Each row is a point on a landscape with many peaks, with its height.
A climber steps from a point to the highest of its 4 nearest points, and stops where none of them is higher. Distance is the straight distance between rows; heights are no part of it.
fusiv h=26.8: [  1  28  -6  -5   3 -12  18  25  -4   3  -2 -17  -7   1  -4   2  -8  -5
  11  -5   1  13]
nar h=39.0: [ -9 -12   8  -7   1  -8   5  -6   6  -1 -11  -4   2  17  10  13   1   4
 -15 -15  -7  -2]
bifu h=36.6: [ 10  -8  -6 -11   3   3 -11 -13   3  -6   6  -6  -9  10   0   9   4   5
 -15 -16  14  -2]
Rila h=53.6: [-29 -19   7  12 -10  -1 -13 -17  -2 -10  -6  -8   6   5   5   3   0 -12
  10  -4 -20  -4]
rali h=44.0: [-39  -3   8  19 -18 -13  -2  -7   2   4   4   2   8   3  -7  -3   9  -7
   8   4 -24   4]
zimov h=53.9: [ 18   2 -12   4  15  26 -24  -5  -4 -12   1  24 -14 -10 -11  19  -2  -1
   1  18  12   7]
dakat h=36.8: [  3  -6  16 -17  -4 -22  30  10  15  22   5 -23   3  17  14  -8  -7   7
   2 -14 -12 -14]
dimu h=24.0: [ -6  -1   7 -12   2 -13  15   5   2   5   7 -25   3   9   6 -16  -7  -5
  -7 -23  -1 -13]
satoz h=25.3: [-12 -12   8  -4  -2  -5   7  -9   2   2  -1 -13  -1  11  14   5   2   0
  -9 -23  -2  -9]
mil h=34.4: [  3  18  -4   0  -3 -17  30  34  -1  11  -4 -14  -3   7  -9  15 -10   7
  19  10  -3  22]
varez h=52.9: [ 18 -11   1  19  15  25 -18  11 -22   7  12  26   7 -27  -8  15  15   3
   4  21  15  12]
zek h=34.3: [-22  23   1   1  -3 -15  17  13  -5  10  -4  -4  -2   2 -11  -7   0  -7
  21  10 -14   9]
Semeg h=28.8: [-28  12   2  13 -13   0 -14 -11  -9  -5  -6 -11  -2   3  -5 -27  -5  -4
  18  -6  -7   0]
mozo h=25.6: [ -6  -8  12  -8  -4 -24  22  13  15   8 -17  -8  13  13  21  13  -6  19
  -8 -18 -14  -4]
Volur h=33.5: [ 13 -22   6  -9  -6  -6   2 -11  11   1 -20   4  12  10  31  18  -1  16
 -33 -14  -8 -15]
zosa h=22.0: [  3   6  13 -18   6 -13  26  -6  25  15   4 -21   6  17  33 -10  -3   8
   3 -10 -21 -31]
niz h=51.9: [ 11  10 -13  -6  10  21 -25  -7  -5 -16   5   5 -17 -10  -3   5  -2  -6
  -1  -2  22   8]
Kefor h=49.5: [  3  11  -7   5  -4  -3   8   2  -2   1  -5  21   4  -4 -11  14   9  12
  -9  26  -8  10]
vit h=18.2: [-11  19   3  -3  -1 -15   5   7 -15   2   2 -30  -6  -2  -5 -29  -9  -6
   7 -20  10  12]
Fam h=38.0: [-37   9   0  15  -9 -24  10   7  -1   7   3   3   5   0 -11  -8  10  -7
  15   4 -22   9]
bele h=22.3: [ -7   4  19  -8   0 -19  19 -14  25   1  16 -11   9   5  48   0  -4  12
  -2 -15 -31 -26]
gal h=53.5: [ 11   5  -5   5  12   9   4  16 -19  14  12  16  14 -19 -11   9  12   0
   8  23   3  13]
lop h=62.7: [-21 -15   7   3  -4  -2  -3 -13   2  -1 -12  -4   2  10   6  14   0  -1
   0   1 -20  -3]
pipa h=47.7: [ -2   4 -10   6   6  15 -22 -14  -1 -16   1  -3 -17  -8  -9  -3  -2  -6
  -2  -4  23  -1]
debag h=51.6: [ 14 -21   4  33  -3   8  -3   6 -20   2  -1  24   0 -22 -16  15  21   3
  -3  22  11  13]
Mun h=47.6: [-36  -3   9  31 -15 -15  -2  -4  -4  -1  11  13   8 -12 -10 -12  16 -11
   9   3 -20   7]
nofom h=50.9: [ 14  -6  -6  13  -9   9 -13  -8   3 -10 -13  36  -1  -4 -15  17   6  12
 -19  28   0   1]
tem h=27.4: [ -1  25  -8  -4   8  -1  -6   2 -17  -5   3 -23  -7 -10   0 -25  -9  -7
   9  -7  15  11]
kinam h=44.9: [  8  20  -9  -3   7  -1   8   8   0   2  -5   4  -5   1 -11  17  -4  11
   2  16   5  14]
navef h=22.8: [-11  -1  20  -9   3 -24  33   6  22  10   8 -14  11  11  36  -3  -2   8
   1 -18 -24 -16]
baver h=19.1: [ -5  27  -3   7  -1 -19  23  29  -8   9   7 -40  -6  -1  -4 -35 -23  -4
  17 -13   9  13]
peg h=24.1: [  1  -4  19 -13   0 -29  38  13  27  14   2  -9   9  12  35  -3  -6  20
   2 -14 -22 -20]
bala h=19.6: [ -5  -8   6  -8  -2  -3  18 -21   7   8   7 -21   8  13  34 -10  -2  -4
  -1 -21 -16 -32]
vima h=29.4: [ 21  13  -8 -41   4  -4  14   7  12  10  16 -18  -1  11   2  -8 -10  10
  -3  -4   9 -14]
Zunar h=58.1: [ 37  -4 -15 -23   9  23 -26   3  10 -17   1  25  -5  -4   2  29 -10  12
 -32  -6  13   9]
Gom h=21.9: [  6 -22   4  -5  -2  11  -3 -17   5  -2  -2  -9  -3  16  12   0   0  -7
 -20 -18   2 -23]
Nit h=42.1: [ 10 -12  -1  11   6  20 -22 -25  10 -21 -10  30 -14   6 -15   9   0 -17
   0  13  15 -16]
sotem h=40.2: [ 34   8  -9 -31  17  14  -6   2  13   1  22   5   1   3   0  10  -8  21
 -21  -8  12   3]
ton h=40.3: [-50  -1   7  21 -14 -22   1   0   2  -3   1  -3  15  -2  -1 -21   7 -11
  30  -1 -27   5]
tores h=48.1: [ 19 -14 -20  -7 -13   8 -24  -9  19 -12 -34  20   5   0   0  29   2  10
 -30  11   5  -5]
sapev h=48.2: [ 15 -17  -8  -3   3  12 -23 -16  13 -24  -5  10 -15   7  -5  16  -2  -3
 -16  -3  16  -5]
bal h=47.4: [-26  -2   4  28 -17  -6 -16 -14  -6   2   4  10   5  -6 -10 -21   3 -12
  18   6 -14  -2]
Duv h=50.6: [ -1  16  -2   9  -3   2  11   9 -17  11   6  15   5  -7 -10   4  12   2
   7  23  -5  12]
bol h=26.3: [ -6  -6  -1  -1  -1  -1  -8 -11   0  -7   2 -13  -8   8  -2  -5   0  -4
  -9 -17  11  -2]
lelis h=35.8: [ -3  -5  14 -15  -3 -27  34  24  16  15  -1 -16   5  17  10  -4  -9   9
   0 -19 -10  -3]
Givev h=47.9: [-30 -22  15   9  -7  -5  -9 -13   7 -10  -8 -16   9   3  22   6  -1 -13
  13 -15 -16 -11]
Foma h=27.0: [  9 -13  -1  -2   1  12 -22 -17   9 -10   6  -4 -11  10   0  -6  -1  -9
 -11 -21  21  -7]
Segiv h=18.4: [ -2 -19   3   0  -4   9  -3 -23  -2  -1   7 -20  -2   7  16 -19  -3  -9
  -8 -23   0 -23]
lik h=38.4: [ -1  17  -2  -6  -3 -11  19  14  -2   6 -10   6  -3  11 -10  16  -1   8
   4  14  -6  14]
Gotab h=51.8: [ 21   1 -11   3  -2  10  -6  -5  -3  -3  -3  31  -1  -8 -14  17   8  13
 -19  28  -1   7]
tedo h=49.6: [  1  -2  -3  21 -10  17 -22 -20  -1 -13  -5  21 -12  -7 -12  -7   3 -13
  11  17  11 -13]
mup h=43.2: [ 10 -14  -5 -16   0   6  -9  -9   6  -8 -13   2  -5  11   3  17   1  14
 -30  -8  12   5]
mosos h=38.2: [-10  21  -1   1   5  -4   6  11 -10   3  -6 -12  -6   0  -8   1   2   1
  14   4   5  10]
mife h=46.6: [-11  -2   6  19 -10 -19  13   7   2   3  -2  19   9  -9  -9  12  18   6
 -10  17 -25  16]
Paku h=46.4: [-13  15  -1   8  -2   8  -8  -8 -17   1  -5  -2  -8  -5  -7 -10   4  -5
  16   6   0   3]
vavi h=53.0: [ 12   1  -8   9  11  32 -34  -7  -7 -13   1  24 -14 -15  -9  -8  -5 -15
  13  12  20   1]
rares h=49.9: [  3   7  -9   6   7  12 -10 -11  -6  -5  -1  15 -10  -4 -15   5   2   0
   2  23   8   3]
ripi h=23.5: [-37   0  13  -1  -4 -21   8  14   3  -1  -5 -21   5   6   8 -16  -7 -13
  20 -13 -16   6]
vad h=44.3: [ -5  -6   7  31 -11  -7  -2   7 -10   4  -4  27   1 -19 -15  13  28   5
 -11  16 -11  19]
nos h=37.1: [ 12   0  -1 -26   4  -4   7   3   7  -1  -5  -3   0   9  -2   8  -1  10
 -17 -16   6   1]
met h=50.0: [ 20   3 -10  -1  15  30 -38  -7   0 -17   4  15 -18 -16  -4   5  -9 -12
   0   1  22   1]
navob h=54.2: [ 12  -3  -6  18   2  26 -20   4 -33   9  13  14  10 -23  -9 -18  11  -1
  25  18  22   8]
Kamo h=43.5: [ 23 -11  -7  -4  10  17 -35 -16  10 -23  13  11 -17  -3  -5  -2  -6 -13
 -14 -21  23 -11]
tasi h=32.1: [ 16 -15   3 -19   1   4   6 -10   6   7   7 -10   2  12  11   1   3   9
 -20 -13   8 -21]
ruda h=49.7: [ 10   9 -10  -3   4   9 -10  -7  -2  -6 -10  14 -12  -2 -15  16  10  10
  -7  16   2  12]
sim h=42.5: [-17  32   3   8   0 -14   9  14 -23  -1  -5 -23  -6  -8  -1 -39 -11  -6
  27   2   0  15]
kov h=36.2: [  0 -15   3 -11  -3  -7   3  -6  11  -2 -29   0   9  14  13  21  -1  15
 -24 -13 -13  -3]
rak h=50.5: [ -9 -16   5   3  -2   4  -9 -13   5  -7 -16  -6  -1  16   4  11   1  -4
 -10 -10  -8  -6]
nepa h=11.0: [-13  -5   8 -12  -7 -20  22  10   9  16   5 -30  11   9  13 -22  -8  -9
   4 -24  -7 -10]
Riva h=48.8: [ 21  -5  -8 -24  12  18 -19  -9   6  -7  22   1 -11   1   1  -1  -3   1
 -20 -14   9  -6]
zabo h=14.6: [ -6   8  -6  -5   6  -1  -2  -9 -13  -5   9 -25  -6  -4  -4 -41 -10  -3
  -3 -20  18   0]
Fef h=41.5: [ -6   6  -7  10   2  19 -28 -13  -9 -18  -7  -4 -16  -5  -5 -19  -1  -7
   6  -5  20  -2]
limu h=35.7: [ 16   4   2 -30   2   1  14   0   4  12  14 -17   3   6   4  -8  -2   8
 -12 -14  10  -7]
fufep h=28.0: [ 19   4  -9 -41  10  11   7  -4  15   8  22 -16   4   5   2  -8  -1   9
  -7  -5   7 -16]
gak h=32.5: [  9   5  -4 -10   2  11 -15  -7  -3  -3  12  -9 -12  -4   0  -4  -3  -4
 -10 -16  18  -2]
namuk h=46.5: [  5 -12   4  28  -6  21 -20 -19   6 -18  -5  31  -2  -8 -25   1  10 -14
   3  18  16 -16]
famuz h=7.7: [ 11 -13  -8 -15   1   9  -7 -21   7   2  19 -18  -5   6   9 -23  -3 -10
 -11 -17  13 -29]
lis h=26.0: [ -8  16  -1  -5  -2 -12  20  15  -4   2  -8 -14  -4   9  -8   9  -7  -3
   5  -3  -5  12]
nik h=40.0: [ 12 -16   0 -15  -1  -2   4  -5  11   2 -10  -2   5  17  10  13  -1  17
 -26 -14   7  -3]
denez h=52.0: [ -4  24  -7   4  10   9  -3   4 -22   4   5   4  -3  -9  -9  -6   1  -7
  19  19   9   9]
vibu h=16.8: [ -5 -16  21  -3  -4  -5  16 -16   4   2  12 -12   4   6  40   3   1   2
  -8 -20 -18 -29]
gefid h=52.3: [ 22  -5 -13   5   4  22 -17  -3  -8  -2   1  32   0 -16  -6  14   9   8
  -6  30   5   8]
Big h=41.2: [ 11 -29   1   8   8  12 -19 -24   5 -20  -6   4  -5  13   0  13  -6 -10
 -10 -16  19 -20]
Bakek h=32.8: [-28   0   4  -6 -12 -40  29  29  19   6 -12   5  10   8   1   4  -4   8
  17   8 -29  17]
Kat h=61.2: [  7   5   5 -15  -1 -14  19  11   5   8   3 -20  -2  11  -2   2  -1   6
  -7 -15   4  -2]
kapes h=37.5: [ -8 -26  12   7 -10  -1   0 -13   4 -12  -6  -4   4   6  31  13  -7  -5
  -5 -18 -13 -16]
pab h=37.0: [-27  13   3   1 -11 -34  29  31  14   7  -5  -2   5   8  -4  -2  -6   6
  29  11 -24  16]
Sal h=36.9: [-27   5   3   4  -7   0  -9 -14  -4  -6  -5  -7  -7   3  -3 -10   1  -9
   5   1   0   3]
pomel h=62.2: [ -8  24   1   4  -3 -20  26  26  -1  12   0   5   3   4 -12   5  -2   4
  19  18 -18  16]
ber h=19.8: [-26  13   3   1  -7 -12   2   1  -6   0  -5 -28  -2  -1  -5 -27  -7  -9
  10 -15  -3   9]
dano h=52.6: [ 17  -5  -9  12   6  26 -23   0 -11  -6   8  32  -5 -20  -9  11  10   1
   4  27  10   3]
bigi h=30.6: [-24 -10   6   2  -3  -5   3 -11   2  -2 -10 -15  -4  12   7   1   0  -7
  -4 -18  -5  -3]
zilim h=23.8: [  1  19   1 -12  -4 -17  24  29   9   6   5 -20  -4  15   0   3 -16   5
   9  -7   2  13]
Pobup h=40.8: [  3 -31  15   9   2  20 -21 -36   8 -37 -21  16   9   7  -1  20 -11 -13
  -8   5  11 -29]
leluz h=31.2: [  6  -7   7 -17  -7 -13  12   3  11   6 -21   2  16  10  31  15  -7  23
 -28 -20  -9  -9]
Gibot h=29.0: [  8   6   4 -17  -8 -21  29  27   8  17  11 -30  -3  13  -1  -8 -14   2
   9 -13   1   1]
poti h=48.5: [  7  25  -9  -6   9   2   3   8  -7  -3   3 -11  -8  -4  -4   8   4  -1
   1   3  14  12]
Sesif h=30.5: [  1 -35  10   9  -5   3 -14 -26  13 -25 -13   2   4  10  15  21 -11 -11
 -11 -10  -3 -23]
gude h=53.4: [ 20  -3  -8   6  19  13   5  17 -21  10  13  29  17 -18  -8  18  14  12
   3  31   9  18]
gefis h=8.8: [-12   0   5 -17  -1 -12  17 -10   4  11   6 -36   8   4   9 -43 -13  -8
   6 -18  -4 -22]
Ludo h=27.2: [ -4  12  -2 -10   3  -5   9   4  -2   6   5 -26  -4   3  -2  -8  -6  -5
  -2 -17   9   5]
guteb h=52.8: [ 13  16  -6 -17  10   0   6  12  -2   1  -2  -8  -5   1  -1  21  -5  10
 -13  -7  14  15]
nesup h=28.6: [-27  -6  12   1  -5 -11   4  -4   0  -1  -3 -25   3   5  16 -12  -6 -13
   4 -23  -9  -6]
Goseg h=42.9: [ 13 -21   5  17  -3  13 -20 -22  16 -28 -13  32   5  10 -20  16   1 -11
 -10  19   6 -20]
fofa h=51.7: [ 21  -7 -10  -9  14  22 -34  -8   4 -21   4  18 -20  -8  -9  17  -4  -7
 -11  -5  19   3]
vafer h=50.3: [ -3  21  -8   4  15  15 -11  12 -26   9   2   1   3 -18  -3 -25   1  -2
  31  19  10   8]
Popav h=20.3: [  1   7   5 -26   4  -4  19 -13  13  17   4 -31   0   8  23 -26  -4  -7
   6 -14 -12 -32]
vap h=42.0: [ 17   1  11 -24  -2 -18  28  15  15  18   2 -13   3  16   7  -3  -7  17
  -7 -12  -3  -8]
Foteb h=54.0: [ 25   1 -17 -11  23  31 -29   4   0 -14  -1  24  -6 -11   4  29   1   8
 -14  12   5  13]
Nez h=50.4: [  1  -5  -4  16 -14  -5  -3  -1   1   3  -8  30   7  -5 -14  14  16  10
 -22  19 -14   5]
kog h=52.4: [ 11 -17   7  27  -3  30 -26   1 -21  -4   4  32   2 -24 -11 -10  14  -7
  20  16  26   2]
muf h=32.3: [ -1  -7  12 -12  -1 -17  21   7  13  11 -13  -8   9  11  12   3  -2  15
 -15 -13  -8  -2]
sasis h=25.4: [  8  11  -5 -20   5  -3   7   2   1   8  18 -21  -1   3  -4 -15  -4  -7
 -10 -10  14  -3]
mak h=31.9: [ 23   9  -8 -25  -1 -14  30  22  14  14  20 -18  -1  14  -7  -9 -13  10
   2  -9   8  -6]
tov h=49.3: [-13   8   3   1 -10 -23  19  16  12   9  -8  18   9  -1 -11   9   7   8
  -3  20 -24  14]
Pumif h=42.6: [ 13 -15  11  34 -11  -2  -8  16 -14  -5 -28  27   8 -26 -14  15  31   8
 -21  27  -9  20]
Gasa h=4.9: [-14  10   9 -10  -7 -24  16  13   5  13   6 -33  -2   3   4 -23 -15 -10
   3 -18   4   1]
fud h=53.3: [ 26  -6 -18   2  31  27 -15  26 -18  18  12  29  28 -14  -6  19  10   9
   3  24   5  15]
nof h=28.4: [-14 -13  12 -12  -5 -36  26  24  21  11 -15  -6   9  15  23   7  -8  10
   3 -14 -20   3]
sanu h=55.3: [ 21   6 -10 -10  14  23 -27   4  -1 -13  15   4 -15  -8   1   6  -2  -2
 -13 -12  17  10]
vidiz h=33.2: [ 16   5   8 -26  -2 -23  37  20  25  29   6 -20  -7  18  18  -8 -16  12
  10  -5 -14 -23]
tik h=35.6: [ 17  17  -5 -21   7  -3  19  17   0   3  17 -15   1   1  -8  -4  -9   6
  -3 -11  18   3]
diro h=55.9: [ 12   9 -15   7  14  31 -33  -1 -17  -1   4  13  -4 -19   2 -10  -6 -10
  19  14  14   4]
gib h=22.2: [-10 -10  24  -1 -13  -7  14 -26  12  -8  18 -20   3  -4  46  -7  -7  -7
   4 -21 -20 -28]
sog h=27.1: [-21  -1  17  -7  -7 -17  19  -4   8   5  13 -25   9   4  38 -15  -1  -9
   5 -23 -19 -17]
sokop h=15.1: [  3   1  -3 -25   9   3   4 -19   7  13   6 -35  -4  -2  21 -40  -8  -5
   5 -13   3 -23]
gug h=51.2: [ 16 -14   4  22  -1  16 -14  -4  -8  -2  10  36  -9 -14 -17  12  13   2
  -6  23  11   6]
Riluv h=55.0: [  7  18 -12   2  17  19 -19   4 -19   1   5   4  -2 -10   0  -2   0  -1
  14  14  14  14]
vof h=27.5: [  6  -6  14 -13  -4 -11  24  -3  17  11  -5  -3  12  10  37   3  -1  17
 -19 -15 -16 -22]
Diges h=49.4: [-16   5   0  26  -9   1 -10 -10 -12   4   2  12  -6  -4 -13 -14   9 -10
  10   8  -7   2]
kul h=53.1: [ 27  -3 -11   2  27  35 -19  11 -18   6   7  33  12 -19  -3  16   6   5
   7  27   1   8]
rotim h=42.7: [ 26   2  -8 -23  10   8  -3   5   1  -2  17   1  -4   1  -4   7  -2   8
 -17 -11   9   7]
dobu h=40.6: [ -1  -4  -4  -6   0  12 -14  -9   1 -12   0  -1 -13   5  -5   7  -1  -2
  -6  -5  11   4]
Vufip h=25.2: [ 11   5   1 -31   7  -7  23  -2  13  18  11 -28   2  12   6 -18  -6   3
   0  -8   3 -25]
tuve h=60.2: [ 28  -8 -16 -18   7  11 -21  -3  12 -17   2  19 -11   0  -1  22  -6  11
 -24  -9  15   6]
Kagom h=46.1: [ 12 -20 -10  -6  -4   0 -10  -7  11  -8 -35  12   8   8   5  25  -3  19
 -28  -1   0  -3]
tesal h=32.9: [ -2 -26   7   1  -3   1  -3 -13  10  -8 -17   4   5   9  21  22  -5  10
 -22 -12 -10 -11]
nom h=46.8: [ -1   9   3  16  -6 -19  21  19  -9  11   0  18  12 -13 -16  10  13   5
  -5  18 -15  17]
Roz h=40.7: [-25  25   4  12 -12 -15   4   4 -11   4  -1  -7  -5  -6  -7 -30  -3  -7
  27   9  -8  10]
rup h=50.7: [ 20 -14  -3  18  -4  14  -9  -4  -9   0  -7  39   4 -19 -13  16  17  11
 -24  29   2   8]
feku h=19.9: [ 13   1 -12 -20   4  11  -9 -14  -2   2  21 -22  -5  -7   0 -25   0   0
  -9 -17  19  -8]
noren h=21.6: [ -5  24  -5   5  -8 -27  25  44  -5   8  -2 -27 -12  11  -5  -3 -20  -5
  25   1  -9  18]
sufeb h=57.4: [ 34   2 -11 -11  21  22 -23   2   4 -15  17  11 -13  -9  -2  19  -6   3
 -21  -8  14   9]
vud h=25.8: [-38  -3   6   5  -6 -13  -8  -5  -3  -3 -10 -16   1   9   4  -8  -4  -8
  13  -7 -11   2]
nis h=15.9: [  5  22  -7  -5   1  -9  18  23  -6   1  13 -33  -3  -1  -3 -16  -9  -2
   9 -13  13   8]
lidam h=45.8: [ 11 -20  -5   6  -5   9 -23 -19  13 -21 -17  19   0  14  -5  20  -1  -3
 -18  14   2  -8]
Tevu h=26.2: [-19  12   0   2  -4  -6   6  -3  -3   5  -7  -4  -5   7 -12   4   5  -2
  10   7  -6   3]
Dov h=20.5: [-10   9   5  -6  -5 -23  22  23   7   4 -11  -5  -1  20  -7  11  -8  -1
   5  -1 -13  17]
nor h=55.4: [  5   1   5  25  -9  12  -8  -2 -23  13   9  17   0 -25 -11 -11  15  -2
  17  15   7   5]
luz h=51.5: [ 19  -1  -4  16  -4  -2   3  13 -14  10  -4  31   6 -22 -15  15  20  17
 -16  27  -7  18]
gipap h=57.9: [ 24   5 -12 -22  13  15 -10   4   0 -17   0  14  -4  -3  -2  25   0  20
 -23  -4  15  16]
duno h=54.1: [  4  14  -6   4  12  19  -5   9 -24  13  12  13   9 -16  -4  -3  12  -3
  22  25  11  13]
zipet h=48.0: [ 18 -20 -12  -2   2  11 -22 -13  15 -21 -17  27  -3   4  -7  26  -3   8
 -26  12  12  -5]
pim h=42.8: [ -2   8   0 -11   1  -2   8   1  -3   2 -10  -8  -4   8  -7  14  -1   2
  -6  -2   1  14]
bifar h=49.0: [ 19  -2  -3  -1  12  23 -38 -16   8 -27  -2  18 -20  -1 -13   7  -1 -15
  -8  -7  28  -3]
Panuv h=8.5: [  4   4 -10 -21   4   2   3 -16   3  12  16 -29  -2   1   6 -42  -8  -3
  -1 -14  12 -18]
rosuk h=56.0: [ 24  22 -13 -13  20  12  -3  19  -6  -6   8   4  -6  -5   1  24  -4  11
  -9  -1  10  17]
Dob h=46.7: [-11   6  -1  15  -8   9 -16 -14 -10  -2   0  10  -9  -2  -9 -14   1  -9
   8  10   4  -2]
bupel h=51.3: [ -8  -9  10  35 -11   5  -5 -11  -6  -3   5  22  -1 -12 -18  -5  17  -9
   3   9  -7  -2]
Fali h=52.5: [ 20 -11  -4  14   7  30 -19   2 -15   7  12  32  -3 -27 -10  11  14  -1
  10  21  15   4]
Maz h=37.8: [  9 -25   5   4   6  15 -20 -24  10 -31 -17   9   1  19  -6  16 -11  -9
 -11  -3  16 -23]
mav h=52.7: [  8 -18  13  35  -8   7  -4  -3 -15   1   5  22  -5 -15 -20   4  24  -4
  -5  14   4   9]
kerul h=17.8: [-23  10   3  -3  -3 -24  23  33   9  11  -6 -21  -3   7  -4  -4  -8  -5
  16  -8 -10  17]
bikos h=52.1: [-14   5   3  28 -15   7 -12  -4 -23   4   2  13  -2 -16  -7 -32  11  -6
  24  10   6   5]
sime h=14.5: [  0  10  -5 -27  11  -8  19  -8  10  14   7 -39  -1   2  11 -51 -11  -2
  10  -7   2 -20]
Fopu h=19.7: [  6  23  -6   8  -6 -21  29  39  -1  12  12 -41  -9   3   1 -17 -18  -6
  20 -11   7  18]
pefu h=24.4: [-14  29  -1   7  -2 -15  22  29  -8   6  -2 -20  -9   6  -7 -12 -15  -7
  22   4  -6  13]
Mateg h=49.2: [ -8   0  -2  10 -12 -12   1  -6   1   3  -9  25   5   2 -13  11  13  10
 -11  15 -22  11]
subus h=41.7: [-34 -17  14   8 -10 -10   0 -11   5  -6  -1 -25   7   2  33  -5   0 -14
  16 -23 -15  -6]
sasat h=44.2: [ -3 -17 -10   3 -14  -3  -9 -14  12  -7 -26  18  10   4  -2  20   3  15
 -21  17 -14   1]
Sof h=55.2: [ 24  16 -22  -8  29  22  -9  16 -13  -1   8  16   2  -9   2  21   1   8
   1  15   3  14]
zope h=49.8: [ 27  -7 -19 -14   3  14 -21  -2   9  -7 -22  27  -6  -3  -6  28  -5  20
 -28  13   9   8]
Peze h=51.4: [  8 -14   4  30 -13   5  -8  -7  -8  -1  -1  31  -1  -7 -17  10  19   3
 -16  23  -7   2]
beb h=53.8: [ 19 -10  -3  20   9  41 -34  11 -27   7  17  33  16 -26  -8  -8   5  -7
  21  16  20   4]
gik h=39.9: [ 32  15  -7 -26   9   4   9  17   5   0  23  -5   5   3   0   7 -11  16
 -14 -10  15   4]
tagub h=51.1: [  9 -23  17  44  -5  10 -15   4  -4 -10 -15  26  -2 -17 -20  13  23  -2
  -3  12   3   6]
Bap h=38.6: [-37  11   4  11 -12 -14   1  -4  -6   5  -1  -1   5   4  -5 -16   2 -14
  21   4 -15   6]
bebok h=34.2: [-33 -13  15   4   0 -22  16  -1   8  -5   0 -27  12   4  31   0   2  -3
  11 -21 -15  -1]
tulik h=11.1: [-26  11   5   1  -4 -17  12   4   1   2  -7 -19  -4   5  -6  -7  -4  -6
   7 -11  -6  12]
fuga h=2.6: [-16  -6   7  -3  -5 -13  11 -17  -4   6   6 -36   7   5  16 -31  -7 -11
  -3 -25  -2 -17]
tid h=73.1: [-19 -18   4  16 -10   0 -12 -16   9  -7  -9  12   8   7  -5  11   2   0
  -2  11 -16  -7]
Rezut h=54.9: [ 26   8 -20 -11  22  21 -19   4  -6  -6  -1  22  -2 -10  -6  28   0   8
  -6  17   4  11]
Pes h=20.2: [-18  -6  14  -7  -3 -17  16   5   7   3  -6 -20   6  10  15   3  -2  -6
   0 -21 -13   1]
sil h=19.2: [-26   3   2  -7  -6 -15  12   6   6   6  -9  -5   4  11  -5   4   0   0
  10   2 -22   2]
guni h=54.3: [  7  -8   3  27  -6  17 -11  -7 -19   6  10  24  -4 -19 -16  -1  18  -6
  11  15  17   4]
Gerav h=30.7: [-43   5   3  -1  -5 -27  15  12  11   4  -4  -7  11   9  -3  -8   4  -7
  22   3 -20   9]
Gefo h=43.7: [-19   1   9  20 -12 -21  14  10  -6   5   6  20  12  -7 -12   7  16  -1
   2  13 -22  15]
Zodiv h=53.7: [ 12  14 -11   2  17  14   3  20 -19   9  10  13   7 -10  -6  13   4   3
  17  24   5  11]
Bok h=33.0: [  2  15  -6   0  10   8 -19  -6 -14  -6   9 -12 -11  -8  -6 -20  -5  -7
   1 -11  14  12]
Feder h=50.8: [ 12   0 -14 -13  -7   8  -7  -2   4  -8 -17  23  -1  -1 -10  24   7  20
 -22  20  -2   7]
nem h=53.2: [ 13   4 -10   8   7  15  -3   5 -16   8   8  22   0 -17  -7  15  10   7
   4  25   5   7]
fufet h=23.9: [-18  -1  22  -5  -2 -14  19 -21  10  -3  25 -18   8  -5  49  -9  -1   0
  11 -26 -28 -21]
mufo h=45.9: [ -5 -15  -2  17  -5  11 -23 -22   6 -14  -8   9  -8  11  -8  10  -2 -15
   4  10   1 -12]
Rini h=17.9: [ -1   8  -3 -29  12  -9  14 -20  13  17  -2 -41  -1  -1  25 -37 -12  -8
  12 -11  -7 -30]
pem h=52.2: [  6   1  -5  17  -2   4  10   9 -21  11   3  28   2 -17 -13  10  14   6
   0  17  -4   9]
res h=49.1: [  5  24 -14   5   4  -1  17  28 -12  12   3  -2   6   1  -9   4  -7  -2
  21  28   4  16]
riku h=14.4: [ -1  -4   2 -21   0   2  14 -12   9  11   7 -27  10   6  13 -22  -4  -5
  -5 -15  -1 -22]
Rati h=54.4: [ 18  11 -14  -1  17  27 -23   2 -12   0   5  18  -6 -11  -7  16   8   3
   6  21  10   6]
papo h=43.4: [  0 -24   9  16  -8   6 -16 -27  13 -25 -11  15   7  10 -12  18  -5 -16
  -2  10  -2 -18]
suma h=46.0: [-16  -3  -3  15 -10   3 -10 -17  -3  -6  -2   6  -4   4 -16  -2   2 -11
   9   7  -8  -3]
rulol h=2.5: [ -7   6   6  -9  -3 -10  17   2  -3   7  10 -31   9   1   3 -42 -10 -10
   3 -25   3  -2]
siked h=46.3: [ -9  30  -8   8   4  -2  10  15 -28  10   0 -12   0  -6  -2 -21  -6  -5
  31  13  -1  11]
katov h=31.7: [-15  -7   0  -8  -1 -13   7   4  10   1 -27   5   7  10   0  14   2   9
 -11   4 -18   6]
Vavuz h=57.2: [  4  10  -5  16  -1  22 -17  -8 -14   1   2  13  -5 -18  -3 -17   4  -4
  17  12  14   3]
rog h=31.8: [  1 -22   2   5   0  10 -18 -23   7 -16  -3 -12  -4   7   7  -5  -5 -15
  -7 -22  10 -17]
Nubi h=10.2: [  4  12  -3 -23   2 -14  25  12  11  16  17 -36   2   2  -2 -32 -18  -2
  11 -11   3  -9]
dop h=26.9: [  0 -14  13 -12   0 -14  26   3   8  10  -5  -6   6  14  21  -1   1   6
 -11 -18 -10 -16]
Poro h=50.2: [  8 -18  26  51  -8  12 -20  -5   2 -17  -8  28   1 -16 -24   3  18 -18
   4   3  12  -3]
zas h=51.0: [  6  -4  -9  10  -4  19 -16 -16  -5 -12   2  26 -11  -9 -14   6   8  -4
   4  23  11  -3]
mez h=50.1: [-20   1  10  35 -14  -2  -9  -2 -14  12   5  16   5 -14 -12  -9  17  -8
  11   3  -8   8]
Bizas h=72.7: [-20   8   1   2 -12 -27  24  18   9   8  -1  12  10  -2 -12   3   5   3
  11  13 -27  19]
ralos h=26.7: [-35   0   5  -3  -6 -31  26  23  23   4  -9  -8  11  15   5   5  -3   5
  26   3 -25  10]
zug h=43.3: [-18 -15   6   9 -11   3 -11 -15  -1 -11  -9 -17  -2  12   4   2  -6 -13
   2 -11   2 -15]
tinap h=11.7: [-21  16   0   0  -2  -9   0  -2 -12   0  -9 -23  -8   2   1 -18  -4  -9
   6 -10   6   3]
pobeg h=35.5: [ -4  -3   1  -9   2  -3   1  -5   0   0 -12 -10  -4  12  -4  13   2   7
 -14  -4   0   2]

Where does a climber stop that starts at each point below?
Fopu => Bizas
Panuv => tuve
baver => Bizas
nom => Vavuz
bala => tid
Roz => Vavuz
Sal => Vavuz
gib => tid
bol => tuve
bele => tid
fuga => tid

Call two points neighbours if one is among the 4 nearest of the other. Go from one point of each pair to the other, from neighbour to neighbour, staying as high as possible. Name the lowest point that can't be avoided.
Bizas and Vavuz => Mateg
tid and Bizas => suma
tid and Kat => nos
tuve and Vavuz => Rati
